Points on a hilly landscape, in no order, each with its height.
From any point a ball rolls to the lowest of the 2 points nearest to it. It stops when none of these is lower. Distance is the straight distance between rows; heights are no part of it.
meke: [  7 -32 -17 -14  34  11 -12 -48  15  11  -6   3   9 -36  45 -20  14  23
  34 -25   4 -10  37 -42]  height 44.2
Tevav: [-13 -20 -27 -10  22  10  22  -4 -17 -23 -14 -14  40  -9  28 -59 -28   5
  48  -4  20  -3  26 -29]  height 52.1
zana: [ 26  -2  45   5 -26  -3  43  48  -3  -9 -14 -16 -12  26 -20  23  -1   2
 -25   4  13 -13 -32  32]  height 70.9
Lopok: [ 33  44  21  14   9  26 -26 -34  -4 -23 -15   8 -39  14  35  -8 -24  18
  -3  -5 -24 -55   7  -3]  height 32.4
tiru: [ 44   3  26  -9 -17 -23  21  50  18  40  33 -20 -21  -4 -72  63  35  11
 -28   5 -18  67 -44  34]  height 17.8
Zef: [-19 -67 -26 -16 -10 -14  55  38  -8  11   6 -23  28  11   5 -16   7  -3
  -9 -14  43   7 -13  -2]  height 58.6
fur: [-20  71  16  13  -2  19 -75 -25 -19 -40 -26  22 -24 -10  18  -3 -28   4
   8  14 -30 -28  20  -4]  height 16.2
lepal: [-43  14 -32   3 -41 -15   4  48 -11 -25  16   2  32  34 -48 -12  14 -48
 -14  19  11  46 -18  22]  height 27.3
niri: [-18 -31 -13  -1 -12  -3  62  44 -32 -24 -10 -12  41  38   5 -54 -33 -13
  18   8  27  -4 -12  10]  height 41.7
zavo: [ 30  18  28  -2  -5 -15  -9  20  22  46  27   3 -31  -6 -61  64  26   0
 -19  18 -23  48 -35  32]  height 16.7
Tega: [-21  10 -41  -5 -41  -8  -1  50  11  -9  27 -11  13  22 -77  15  45 -38
 -35  15   6  68 -23  30]  height 19.3
pid: [-39   4 -22   5  -9 -13  16  24 -33 -35  -3   5  53  13   2 -55 -27 -28
  26  18   9  14   7   1]  height 46.4
Sige: [ 46  17  47  24  21  12   6 -24  25  35  13  10 -43   7   4  46  -2  32
 -17  -1 -32 -31 -20  20]  height 50.7
Vam: [-32 -84 -52 -33   2 -17  47  12   0  24   2 -24  25 -12  20 -23  -7   7
  -4 -28  46  15   4 -23]  height 64.2
Fonom: [-23  55  23   6 -28  12 -46  13 -22 -28 -28   9 -28  25 -22  14 -32 -16
 -11  22 -10 -21  -8  24]  height 21.4
suvib: [  6  32  16   2 -10 -11 -46  -1  13  27  13  15 -28  -1 -55  55  21 -20
 -16  28 -19  42 -15  26]  height 43.0
limib: [ 12 -70   0 -17   1 -25  51  21  17  55  22 -22   2 -14 -10  49  43  22
 -34 -32  22  20 -26   3]  height 41.9
lefes: [ 24 -57  19  -9   5 -21  48  20  19  55  25 -18  -3 -11 -16  56  43  23
 -30 -25   9  20 -29  11]  height 38.7
Per: [ 24  41  37  21  19  11 -40 -45  18  22   7  24 -44   1   2  40  -9  17
 -11   9 -41 -30  -4  13]  height 42.7
Vuzuk: [ 38 -22  39  16  32   2  24 -27  37  60  30   9 -24  -7   3  57  21  38
 -10  -9 -21 -14 -18   7]  height 50.6
Goba: [ 38 -13  43  13  20  -6  17 -12  29  52  24   6 -23  -6 -14  56  24  26
 -16  -1 -17  -5 -23  17]  height 54.5
Pir: [  3  15  -9  -7 -34 -11  -4  46  11   5  17  -9  -4  17 -71  34  38 -28
 -32  18   5  59 -28  31]  height 22.5
vufe: [-19 -46 -16  -8 -15 -12  51  43 -12  -4   6 -15  31  19  -2 -22   4 -13
  -7  -3  36   4 -13   4]  height 57.1
vot: [-30 -33 -23  -2 -17 -15  56  49 -31 -17   2 -11  50  35  -4 -48 -21 -24
   9   6  26  10 -16  11]  height 39.4
lemu: [ 29  53  -1   9  19  32 -21 -35 -10 -49 -20  -3 -21  -2  54 -45 -31  14
  32 -10 -16 -41  24 -28]  height 17.3
Kito: [ 31  51  18  16  19  24 -42 -51   2 -17 -10  17 -37   3  41  -5 -16  21
   2  -5 -35 -48  16 -13]  height 31.7
ripun: [ -2  48  29  16  11   2 -70 -42   9   8  -3  29 -31 -11  -6  36  -3   1
  -4  18 -36 -11  11   6]  height 30.5
som: [-38 -22 -30   3 -28 -21  44  53 -29 -18  11  -9  50  35 -21 -39  -6 -38
   0  10  21  24 -21  17]  height 35.9
gebuk: [ 21  34  42  13   3   1 -32 -12  12  26   3  15 -43   4 -29  53  -3   6
 -17  18 -28  -7 -20  29]  height 33.1
suda: [ -1  -6   6   3  -1 -16 -30 -15  17  24  19  21   4 -16 -23  31  36 -18
 -13  10  -5  15   4   1]  height 26.6
ruvuf: [ 24 -52 -16 -17  35  17   8 -50  22  26  -4  -5  -9 -15  51 -12  10  43
  26 -41  12 -17  21 -39]  height 71.5
Pato: [ 30  22  12   8  -1  26  16  -4 -13 -44 -23  -8 -20  27  33 -39 -38   9
  11   0   1 -52   2  -4]  height 53.1
fuzon: [ 22  49  25  18  19  18 -51 -52   7  -6  -7  23 -37  -2  27  14 -11  18
  -2   2 -39 -40  15  -4]  height 28.3
Kedoz: [  3 -33 -13 -12  17  10  19  -8  -2 -11  -9  -7  16  -3  31 -36  -8  10
  26 -10  22 -16  19 -24]  height 48.7
niz: [-21  14 -15   3 -18 -16 -47  -5  11   6  21  20  13 -12 -39  25  39 -35
 -14  16  -4  40   9   2]  height 39.7
Vekog: [ 40 -31  42   6   4  -3  42  12  14  25   2 -10 -16  10   2  35  18  27
 -21 -12   4 -17 -23  17]  height 65.6
vure: [ -2  10  14   7   3  -7 -41 -28  14  11   8  26   1 -16  -7  25  24 -11
  -5  12 -11   3  14  -2]  height 31.6
zulo: [-45  11 -33   2   9  -9  -1  10 -31 -29  -5   6  61 -23  15 -58 -18 -19
  42  11   2  20  26 -16]  height 25.3
kob: [ -4 -75 -18 -22  -5 -27  48  21  15  48  23 -24   7 -15 -10  36  44  10
 -37 -30  29  21 -21   1]  height 44.1
diduk: [ -7 -36 -11  -6  -2 -19  -4  -7  16  30  22   8  14 -17 -13  21  42 -12
 -16  -5  11  14   3  -9]  height 27.2
lufo: [ 55 -12  32  13  12  20  37  -9  11   3 -10  -8 -33  27  36   6  -2  34
 -10 -18  -2 -46 -12   5]  height 65.1
dinad: [ 50  -4  56  17  18   0  33   0  26  45  19  -2 -33   2 -11  58  11  37
 -19  -8 -23 -10 -32  25]  height 59.0
tisa: [-39  60  16   1 -31   7 -58  16 -24 -28 -24  12 -22  22 -31  19 -24 -28
  -8  30 -12  -1  -7  20]  height 16.9
mido: [ 30   3   6   3  22  19  -5 -35   8 -18 -12   2 -12   1  42 -25  -4  18
  20 -10  -2 -34  23 -24]  height 29.9
rataz: [-18 -20 -17  -6   9   2  11   1  -9 -18  -5   0  34 -10  21 -41 -10  -6
  26   1  18  -5  22 -21]  height 50.4
zefo: [ -9  24 -31  -8 -35  -6 -21  41  13   3  22  -6  -4  16 -82  30  44 -32
 -33  23  -3  77 -19  32]  height 23.6
tigug: [-30   8 -30   1 -24 -17 -39   6  11   2  27  13  20  -7 -45  17  46 -40
 -19  12   0  50   6   2]  height 37.2
tegun: [ 23 -15   2  -1  35  14 -16 -60  24  17   3  14  -8 -20  44  -4  19  28
  22 -21 -13 -24  28 -32]  height 39.6
pufos: [ 20  40  40   5  -6  -4 -31   4   9  31   2   7 -47   5 -48  59  -2   1
 -17  22 -26  15 -28  38]  height 28.0
lomiv: [-25 -23 -15  -4  -8 -10  14  17  -9 -13   7   3  36   2   1 -26   4 -21
   5   6  21   4   8  -6]  height 50.5
razav: [-31 -58 -61 -32  25  -1  37  -3 -14   7 -12 -29  46 -22  26 -51 -38  13
  40 -25  36  19  22 -38]  height 54.6
ranam: [-10 -67 -31 -21  -9 -29  32  15  17  48  28 -19   9 -20 -19  34  50  -3
 -38 -25  22  29 -16  -4]  height 45.9
Bol: [  1 -15  -2  -1  -8 -17 -15   1  17  28  22   9   7 -10 -32  34  44 -20
 -20   5   2  24  -7   5]  height 22.0
kizil: [ 43  24  52  18   6   8   6  -5  14  21  -1   3 -46  13  -8  45 -10  25
 -22   2 -26 -29 -26  30]  height 55.0
sube: [-36  18  -7   8 -30 -10  22  43 -40 -44 -14   8  36  41 -10 -45 -41 -33
  15  26   4   3 -16  23]  height 40.6
reti: [ 11  68   0  13  18  29 -39 -33 -15 -52 -25   5 -17 -15  48 -40 -31  12
  29  -2 -22 -37  28 -23]  height 14.9
Zuzed: [-57  -9 -63  -5  21 -15  15   9 -37 -10  -4 -11  78 -38  14 -67 -19 -15
  48  -5   6  40  26 -23]  height 30.4
fak: [ 24  54  44  21   5  20 -43 -24   0  16  -6  12 -61  14 -10  42 -26  20
 -19   7 -40 -39 -16  28]  height 42.9
dosum: [ 46  23   4   8  26  30 -11 -49   7 -19 -11  -2 -26   5  58 -30 -10  24
  23 -20 -14 -42  19 -29]  height 32.5
Setak: [-42 -76 -67 -39  13 -18  16 -25  11  35   0 -14  22 -53  27 -17   0   6
   5 -36  31  27  29 -48]  height 67.0
fafu: [ 14  29   5   7  26  17 -35 -45   5 -25 -12  14  -5 -23  43 -23   0  14
  27  -3 -18 -26  34 -26]  height 37.3
nezo: [ 64   2  36  15   4  24  41   0   5  -7 -16 -14 -44  35  37   4 -13  34
 -15 -19  -6 -54 -19  11]  height 63.5
rikav: [ 16 -26  15   2  19  -5  -5 -31  21  33  13  15  -3 -12   8  26  29  12
  -6  -5  -5 -12   7  -5]  height 35.2
lel: [-19  34 -11  -2 -27 -10 -48  11   8   1  12  12  -5   7 -59  34  31 -38
 -21  27  -7  54  -5  17]  height 30.7
vos: [-42  -9 -43  -7  18  -6  11   5 -27 -17  -4  -5  64 -30  18 -60 -18 -11
  46   0  11  22  28 -25]  height 27.8
zagi: [ 31 -38  23  -6  -1 -25  40  29  20  54  31 -18  -5 -12 -37  61  44  18
 -31 -15   0  34 -35  17]  height 33.6
buzel: [ 45  19  62   7  -3  -9  20  25  13  33   9  -9 -41   5 -40  62   1  23
 -22   5 -24   8 -40  39]  height 62.8
Zivuv: [ 25  42 -12   6  28  34  -1 -28 -14 -50 -24 -17  -5  -4  52 -61 -36  14
  52 -10  -2 -30  27 -35]  height 19.9
Rolor: [-15  26  13   0 -51  -3  25  67 -16 -27 -12  -8   1  44 -47   8 -13 -32
 -21  23  13  17 -38  40]  height 31.0
Nol: [-42 -75 -62 -34   4 -24  17 -16   8  37   9 -14  20 -44  18 -10  12  -3
  -8 -33  30  26  22 -38]  height 66.4
gerab: [-58 -55 -72 -22   5 -23  37  15 -22  11   9 -24  57 -18   9 -54 -17 -15
  16 -19  27  34  12 -24]  height 57.4
Bogu: [ 51  40  10  12  25  31 -23 -52   5 -18 -10   5 -39   8  57 -20 -15  23
  13 -19 -27 -50  14 -26]  height 34.6
Tefu: [-10   2   4   2  -4   1  -2   2  -7 -27  -7  10  17   4  10 -24  -8 -12
   8  12  10 -12  12  -5]  height 20.0
duduz: [-46  37 -23  10   7  -5 -20   6 -30 -41 -12  15  52 -26  16 -54 -21 -20
  43  20  -3  18  27 -12]  height 22.6
bupeg: [ 15 -20   0  -4  14  15  18 -11   0 -18 -11  -6   5   8  33 -35 -10  11
  20  -5  16 -27  15 -16]  height 50.0
Zegi: [ 22  12  15   7   9  17  -5 -22   1 -26 -14   7 -13   9  30 -20 -12  10
   8   2  -3 -38  13  -8]  height 26.9
pez: [ 33   3  16  11  36  15 -18 -62  25  17   5  20 -20  -8  41   6  14  28
  11 -13 -25 -32  20 -23]  height 36.6
zibir: [ 39  22  40  21  22  11 -14 -38  22  25   9  16 -42   6  10  36  -2  25
 -12   1 -33 -35  -8  12]  height 47.0
Nis: [-43 -50 -50 -17  -4 -22   4  -3   2  17  19  -5  36 -32   4 -17  25 -20
  -5 -16  21  23  20 -27]  height 51.1
boge: [ 39 -18  28  -6  -8 -24  31  40  19  45  33 -18 -11  -7 -55  61  41  13
 -30  -7  -8  46 -39  24]  height 27.0
pipod: [ -4  28 -18  -1 -13 -12 -60  -9  23  35  33  17 -14 -12 -70  53  48 -28
 -19  25 -24  73  -4  18]  height 40.0
bal: [-12  43   2   8   3  16 -20  -8 -21 -54 -22   8   6  -1  26 -43 -36  -3
  27  16  -9 -26  20  -8]  height 30.8
Misil: [  2  58  31  13  -9  22 -55 -15 -17 -17 -23  11 -50  16  -3  20 -33   8
 -16  10 -27 -42  -4  20]  height 49.8
betoz: [ -1  69   9  15   9  25 -60 -32 -16 -47 -24  18 -22 -13  36 -21 -27  11
  16   6 -28 -36  27 -12]  height 11.5
zonof: [ -4  42  22  12   6   2 -61 -36   4 -11  -8  28 -18 -11   4  19  -1  -1
  -1  18 -25 -15  17   0]  height 26.2
Daku: [ 18  -8 -10  -4  36  19 -22 -55  15   0  -8   6   3 -36  51 -24  13  26
  38 -23  -6 -17  39 -44]  height 42.4
bil: [-70 -33 -76 -14   0 -26  -2  -4  -9   9  19  -8  53 -56   5 -39  16 -27
  10 -18  10  45  33 -37]  height 54.4
kinu: [ 15 -51  -7 -11  10  13  46   9  -1  -7 -13 -19   7  17  31 -33 -12  20
  16 -13  36 -23   3 -13]  height 48.2
gute: [ 30  -9  27   8  10   7   7 -17  12   5  -4   7 -16  11  18   9   8  14
  -7  -1  -3 -31  -2   3]  height 68.4
Luk: [ 15  21  13   7  19  11 -34 -45  10 -15  -7  19  -8 -16  33  -9   4  11
  13  -1 -17 -26  27 -19]  height 39.3
Mulop: [-52 -54 -61 -17  -1 -23  49  30 -30   4   9 -24  60   4   3 -57 -19 -20
  15 -11  29  29   0 -11]  height 58.9
Vovu: [ -3 -32  -4  -2  -5   5  62  36 -24 -26 -14 -16  26  35  15 -48 -31  -1
  17   5  30 -19  -9   5]  height 43.5
daza: [-50  20 -22   8 -23 -17   8  34 -40 -41  -4  10  51  25 -10 -50 -28 -39
  21  23   0  24  -5  15]  height 43.8
Zun: [  0  14  13   8  14  -4 -44 -41  13  -2   0  27   1 -23  15   7  15   0
   7   7 -17 -12  27 -14]  height 36.4
zil: [ 49  24  52  19   1  15  13  -1   7   9 -10  -4 -48  22   4  34 -15  28
 -25  -4 -24 -42 -25  30]  height 58.2
roto: [-68 -17 -68  -4 -10 -27 -15   3  -5   0  26   2  54 -44  -7 -33  30 -36
   5  -9   4  47  28 -28]  height 55.1
dof: [-48 -12 -40  -2 -12 -21 -21   2  -3  -3  22  11  44 -27  -9 -19  29 -34
   1  -1   7  33  24 -20]  height 52.8
kof: [ 32 -20  20   8  28   6   1 -42  27  33  10  15 -16  -3  24  23  21  26
  -2 -10 -14 -26   4  -7]  height 39.2
vug: [ -5  42   2   8  15  15 -37 -29  -6 -43 -18  15   6 -24  35 -33 -14   4
  30   9 -12 -20  33 -22]  height 34.7
Beza: [ 55  19  43  18   3  21  21  -4   5  -1 -12  -6 -47  28  20  19 -15  28
 -22 -10 -19 -52 -21  21]  height 60.8
koril: [-45  59  -7  -3 -34  -2 -67  16 -11 -18  -8  13 -12  17 -50  29   3 -43
 -11  35 -11  44  -2  15]  height 25.8
Rus: [ 13  20  17  -4 -32 -11   3  46   5   6   4  -7 -14  17 -62  40  19 -19
 -30  19   5  38 -34  35]  height 16.8
sepo: [ 26  28  39   1  -8 -10 -14  18  14  36  10   2 -39   2 -55  61  10   1
 -19  20 -22  28 -33  36]  height 23.0
Lito: [-41  31  -9   8  -9 -12 -54  -8  -2 -22   3  26  26 -24  -4  -5  14 -29
   8  20  -5  23  26 -12]  height 47.6
Sazim: [  9  14  22  -2 -34 -10  16  52  -2  -3  -3  -8  -9  24 -48  31  11 -17
 -27  15  11  21 -34  34]  height 21.5
fozim: [-23  23   0   5 -14 -14 -51 -11   7   0   9  24   8 -11 -27  22  26 -31
  -9  19  -6  26  11   0]  height 42.3
fude: [-41  41 -19  11   6  -3  -5  11 -41 -51 -21  10  49  -7  17 -63 -42 -16
  49  22  -9  10  19  -4]  height 25.1
tuv: [ -7  24 -29  -5 -22 -10 -48   9  19  20  30   7  -9  -1 -77  43  51 -31
 -27  24 -16  78  -7  23]  height 37.0
Lunun: [  4 -34 -24 -16  26  16  15 -21   2  -9 -12 -13  19 -17  40 -43 -11  19
  41 -19  22 -10  28 -38]  height 47.3
Nenog: [-59 -55 -70 -24   2 -24   9  -7  -2  20  14 -13  42 -49  12 -30  11 -16
   5 -24  20  33  29 -39]  height 52.9
Bufe: [-20 -59 -54 -35  31   5   7 -35  10  20 -12 -13  23 -56  40 -27  -8  23
  38 -39  26  13  38 -54]  height 68.7
Nav: [ 26  16  38  10  -2   4  -8  -6   6   2  -7  10 -27  12  -6  25  -1   6
 -16  10  -9 -25 -12  20]  height 74.7
zozo: [-22 -44 -44 -21  24   6  32  -1 -17  -6 -12 -21  44 -15  26 -56 -30   9
  43 -15  31   8  22 -34]  height 53.4
pabok: [ 46 -22  30  17  37  14  25 -39  37  51  20   9 -30   3  27  39  17  47
  -5 -18 -21 -29 -10  -3]  height 45.8
savav: [-43   1 -28   5 -37 -17  23  52 -22 -27  10   1  44  38 -33 -30   1 -45
  -6  15  12  34 -21  22]  height 31.5
Gumen: [ 17 -24   3   1  -1  16  61  25 -17 -32 -20 -19   9  37  25 -48 -35  10
  20   0  27 -32  -6   1]  height 45.0
fem: [ 23   6  35  10   4  -3 -12 -15  15  18   3  13 -19   3 -10  35  12   3
 -15  10 -12 -13 -10  16]  height 72.7
mimit: [-26  50  -6  -4 -31  -4 -57  16  -1  -7  -1  10 -14  16 -58  35  14 -39
 -18  33  -9  51  -6  19]  height 28.1
ker: [-19  61  31   6 -28  22 -54  15 -29 -20 -32   3 -45  28 -26  23 -40  -7
 -12  18 -17 -32 -14  28]  height 16.6
Rogi: [ 14   6  38   3 -37  -2  45  60  -9 -20 -16 -15  -7  33 -26  16 -11  -7
 -24   9  16  -8 -37  37]  height 72.8
tud: [ 46 -23  51   9  11  -4  45   9  20  37  11 -10 -22   6  -5  50  18  34
 -19 -14  -8 -11 -28  20]  height 62.9
Zon: [-24 -31 -19  -4 -24 -17  34  43  -7  -4  14  -9  32  18 -20 -13  17 -28
 -16   4  28  18 -18   9]  height 54.9
Vada: [  8 -71   2 -14  -7  -4  75  46  -1   8  -4 -28  11  19  16  -3   3  22
 -11 -24  47  -8 -19   5]  height 63.0
nufe: [ 42  27  59  15  -1   2   5  10  11  28   2  -2 -48   9 -28  55  -8  21
 -23   8 -27 -12 -34  39]  height 58.8
vav: [ 13  -1 -23  -5  34  28  15 -23  -8 -31 -19 -23  16  -9  45 -61 -27  18
  58 -16  16 -16  29 -40]  height 24.6
Pebi: [-43  52   4   5 -29  -3 -57  11 -14 -30 -11  19  -1  11 -28  13  -7 -36
  -5  30  -7  20   2   9]  height 21.9
burin: [ 45 -23  26  11  29  13  20 -36  27  32   7   5 -25   7  32  22  16  38
  -3 -19 -11 -34  -3  -5]  height 42.5
mubi: [  6  12  16   5   0   8  -8  -8  -3 -28 -13   9  -2   8  17 -18 -11  -1
   5  10   2 -28  11  -3]  height 23.8
Bes: [ 16   0  22   7   8   1 -16 -25  12   6  -1  16  -8  -1   8  14  12   4
  -5   6  -8 -21   8   1]  height 70.3
fel: [-39 -69 -67 -41  21 -11   9 -34  12  31  -8 -13  21 -67  34 -21  -6  12
  19 -41  27  28  39 -54]  height 67.7
reva: [ -2 -64 -49 -35  35  12  12 -42  16  20 -16 -19   7 -40  45 -28 -14  37
  41 -46  31   4  30 -53]  height 69.7
Niva: [ 12 -65 -35 -30  33  15  15 -43  20  22 -11 -18  -2 -25  48 -22  -8  41
  35 -47  29  -8  21 -45]  height 70.4
Dav: [-13 -72 -19 -20 -10 -17  52  34   1  23   9 -23  19   2   2   3  22   0
 -21 -20  42  11 -16  -3]  height 59.9
zedom: [-20  18 -33  -3 -27 -12 -43  11  15   8  27   8   6  -2 -65  30  50 -39
 -27  18  -6  65  -1  14]  height 34.1
fidif: [-16  47  -6  10   3  16  -3   3 -36 -61 -26   2  19   7  26 -60 -54  -4
  40  18  -9 -24  14  -5]  height 28.6
sal: [ 32   9  -9   0  28  32  11 -28  -4 -34 -18 -19  -5   5  50 -55 -25  18
  44 -16   8 -30  23 -35]  height 22.3
lurug: [-20 -59 -35 -17 -10 -27  21   9  13  38  27 -12  15 -20 -17  20  47 -14
 -29 -19  23  25  -6  -9]  height 47.5
Nunen: [ -2 -34  -3  -4  10 -12 -13 -24  17  31  16  15  10 -22   2  20  36  -3
  -8  -6   3   2  12 -14]  height 30.9
pini: [-41 -36 -40  -9  -6 -17  34  30 -24  -9   9 -10  54   8   2 -49 -10 -24
  13   0  25  20   3  -8]  height 60.6
Batek: [ 29 -40   8  -2   6  18  58  18  -4 -16 -18 -23  -4  33  34 -33 -17  23
  13 -13  31 -34  -6  -5]  height 46.7
nedog: [-28 -12 -18  -2  -3  -7  12  13 -17 -22   0   3  43   2   8 -42 -11 -19
  19   8  16   4  13 -10]  height 48.8
guzin: [ 40 -12  27   8  10  17  24  -9   8  -4 -10  -3 -23  21  29  -1   0  24
  -6  -8   3 -42  -3   2]  height 66.6
Ros: [-17  60  24  12  -2   7 -74 -28  -9 -22 -19  23 -27  -6   2  16 -17  -3
  -1  17 -28 -20  16   5]  height 21.3
gefi: [-27  15   5   6 -36  -4  29  49 -32 -40 -15   2  20  45 -15 -32 -37 -30
   3  23  10  -5 -24  28]  height 38.0
lumef: [ 29  18  17  -7 -22 -17  -1  42  14  29  20 -10 -23   4 -70  55  32  -6
 -29  17 -11  60 -36  36]  height 7.6
zuve: [-30  26 -10   6   6   2 -23  -5 -17 -37  -9  16  34 -24  21 -40 -12 -13
  33  15   0   3  30 -18]  height 19.5
zedu: [ 21  52  36  18   2  20 -46 -26  -4  -3 -13  14 -53  15   3  27 -25  16
 -17   5 -34 -45  -6  19]  height 46.5
bog: [ 42  -7  55   6 -17  -1  52  41   2  -1 -11 -20 -20  22 -12  33   1  21
 -26  -7   4 -18 -32  31]  height 68.3
monab: [ 50  15  62  13  -8   8  35  22   4   8 -12 -16 -42  22  -9  40 -13  30
 -28  -8 -16 -33 -32  36]  height 62.2
vib: [  9 -29 -23 -15  34  21   2 -38   8  -3 -11 -11  10 -26  48 -38  -3  25
  45 -27  15 -10  34 -44]  height 46.0
vobap: [-30 -56 -40 -18  -7 -23   7  -1   9  28  23  -5  24 -26  -5   3  39 -18
 -19 -17  21  21   9 -21]  height 49.4
rif: [  7  33  31  14  10  -2 -54 -36  16  22   6  28 -28  -8 -18  44   6  -1
 -10  20 -30  -4   0  13]  height 34.9
fogug: [  6  21   5   2  -7 -14 -46  -8  21  35  25  19 -17 -10 -56  54  36 -21
 -15  23 -20  47 -11  17]  height 43.4
gol: [-41 -82 -57 -31  -7 -26  45  14   3  30  12 -25  24 -19  10 -14   8  -5
 -16 -28  43  24   0 -20]  height 64.9
Sefep: [  2  54  24  12 -13  22 -40  -8 -20 -35 -27  10 -34  18   8  -3 -38   3
  -7  11 -19 -48   1  13]  height 53.0
ren: [-16  55   3  10   7  14 -37 -16 -18 -52 -22  16   5 -15  28 -36 -28  -2
  27  16 -13 -19  27 -13]  height 32.6
pofos: [  7  52  29  11 -24  31 -30   6 -27 -31 -31   1 -44  31   0   4 -46   8
 -15   6 -17 -57 -12  25]  height 55.5
vozen: [ 22  48  44  20  14  11 -44 -31  12  28   3  19 -54   5 -14  50 -16  17
 -14  13 -42 -24 -14  26]  height 38.8
nane: [-27 -16 -18  -3 -19 -14  11  27  -5 -10  14   2  32  10 -17 -14  16 -31
  -8   9  21  16  -4   2]  height 52.7
zarug: [  1  18  16  -4 -48  -9  30  72  -6 -13  -3 -15  -2  34 -57  22   8 -24
 -29  15  13  32 -41  39]  height 26.4
ramuz: [-51 -51 -69 -27  19 -12  31   2 -19  10  -2 -24  57 -36  19 -53 -26  -2
  32 -22  27  32  24 -36]  height 55.9
dasi: [-30  45 -11  11   2   5   0  11 -44 -60 -26   4  35   6  18 -64 -55 -12
  45  20 -10  -9  14  -1]  height 27.1
Zeko: [ 20  -2   6   1   9  21  23  -3  -9 -35 -19  -8  -1  20  33 -42 -26   8
  20   0  11 -38  10 -11]  height 51.4
raro: [-21  12  -2   2   1  -1 -20  -7  -6 -28  -5  16  25 -13  14 -26  -2 -15
  18  12   3  -3  25 -14]  height 16.1
Laki: [-48 -81 -69 -33  -7 -30  33   0   9  35  15 -22  22 -32  10 -11  15 -10
 -19 -32  36  31   9 -28]  height 65.7
dukir: [-29 -66 -47 -28   9  -8  35   7  -6  11   0 -19  35 -14  21 -36 -12   2
  15 -20  39   9  13 -28]  height 63.2
Bila: [ 46  47  22  15  -2  34 -13 -18 -11 -27 -20  -1 -50  29  34  -9 -34  19
 -12 -10 -21 -65  -6   4]  height 28.8
vumul: [ 33  27  22  17  29  17 -33 -61  20   8   3  24 -32  -4  34  14   2  25
   2  -5 -36 -38  15 -13]  height 32.8
nani: [ 51   8  62   2  -7 -16  33  37  16  40  21 -17 -32  -1 -49  67  11  26
 -22   0 -24  29 -45  35]  height 66.7
bago: [  5  28  24   8  -2  -9 -44 -18  14  22   9  22 -21  -5 -34  46  14 -12
 -14  21 -18  13  -7  17]  height 39.0
Mukeg: [-30  38   3   5 -13  -9 -59 -10  -2 -20  -2  28  10 -13 -12   9   9 -27
  -1  23  -7  17  18  -4]  height 45.3
vinef: [-36  20 -34  -1 -45  -8  -1  53  -2 -21  17  -7  20  35 -66   2  26 -45
 -25  21   7  60 -23  31]  height 23.5
dekif: [-34 -48 -42 -16   5 -11  32  16 -18  -1   3 -14  47  -7  14 -45 -12 -10
  20  -7  30  12  12 -22]  height 62.1
rufom: [-36   5 -17   2 -10 -14 -33  -4  -2 -14  11  19  32 -20  -6 -11  20 -29
   5  11   4  22  23 -13]  height 50.1
labi: [ 40  40  53  27  23  18 -10 -26  25  43  18  12 -61   3  -9  57 -17  34
 -17   6 -45 -28 -25  28]  height 55.4
lide: [ 39  41  25  14 -15  32   0   2 -17 -32 -25  -6 -48  36  24 -10 -40  18
 -15  -5 -14 -68 -14  14]  height 25.2
Mez: [  6 -76  -1 -18  -7 -12  69  43   2  21   3 -29  11   8   8  15  17  20
 -22 -27  43   3 -22   4]  height 61.6
bugoz: [ 54  -3  60  14  -6   6  52  26   6   5 -10 -20 -32  24   1  36  -4  32
 -26 -12  -6 -31 -32  32]  height 65.2
merut: [-21  21  12   4 -44  -3  25  56 -23 -33 -17   0   8  43 -29  -9 -27 -31
 -11  24  13   0 -31  34]  height 34.8

For each start below, name the point where the ball stops.
Bes | kizil
vobap | lumef
Zeko | fuzon
dosum | raro
Pato | raro
bog | kizil
lel | tisa
Vada | nedog
bal | duduz
merut | Rus
Nav | kizil
dukir | fuzon
rif | betoz
Mez | nedog
sal | betoz
Vekog | Bol
gebuk | lumef
pofos | vozen
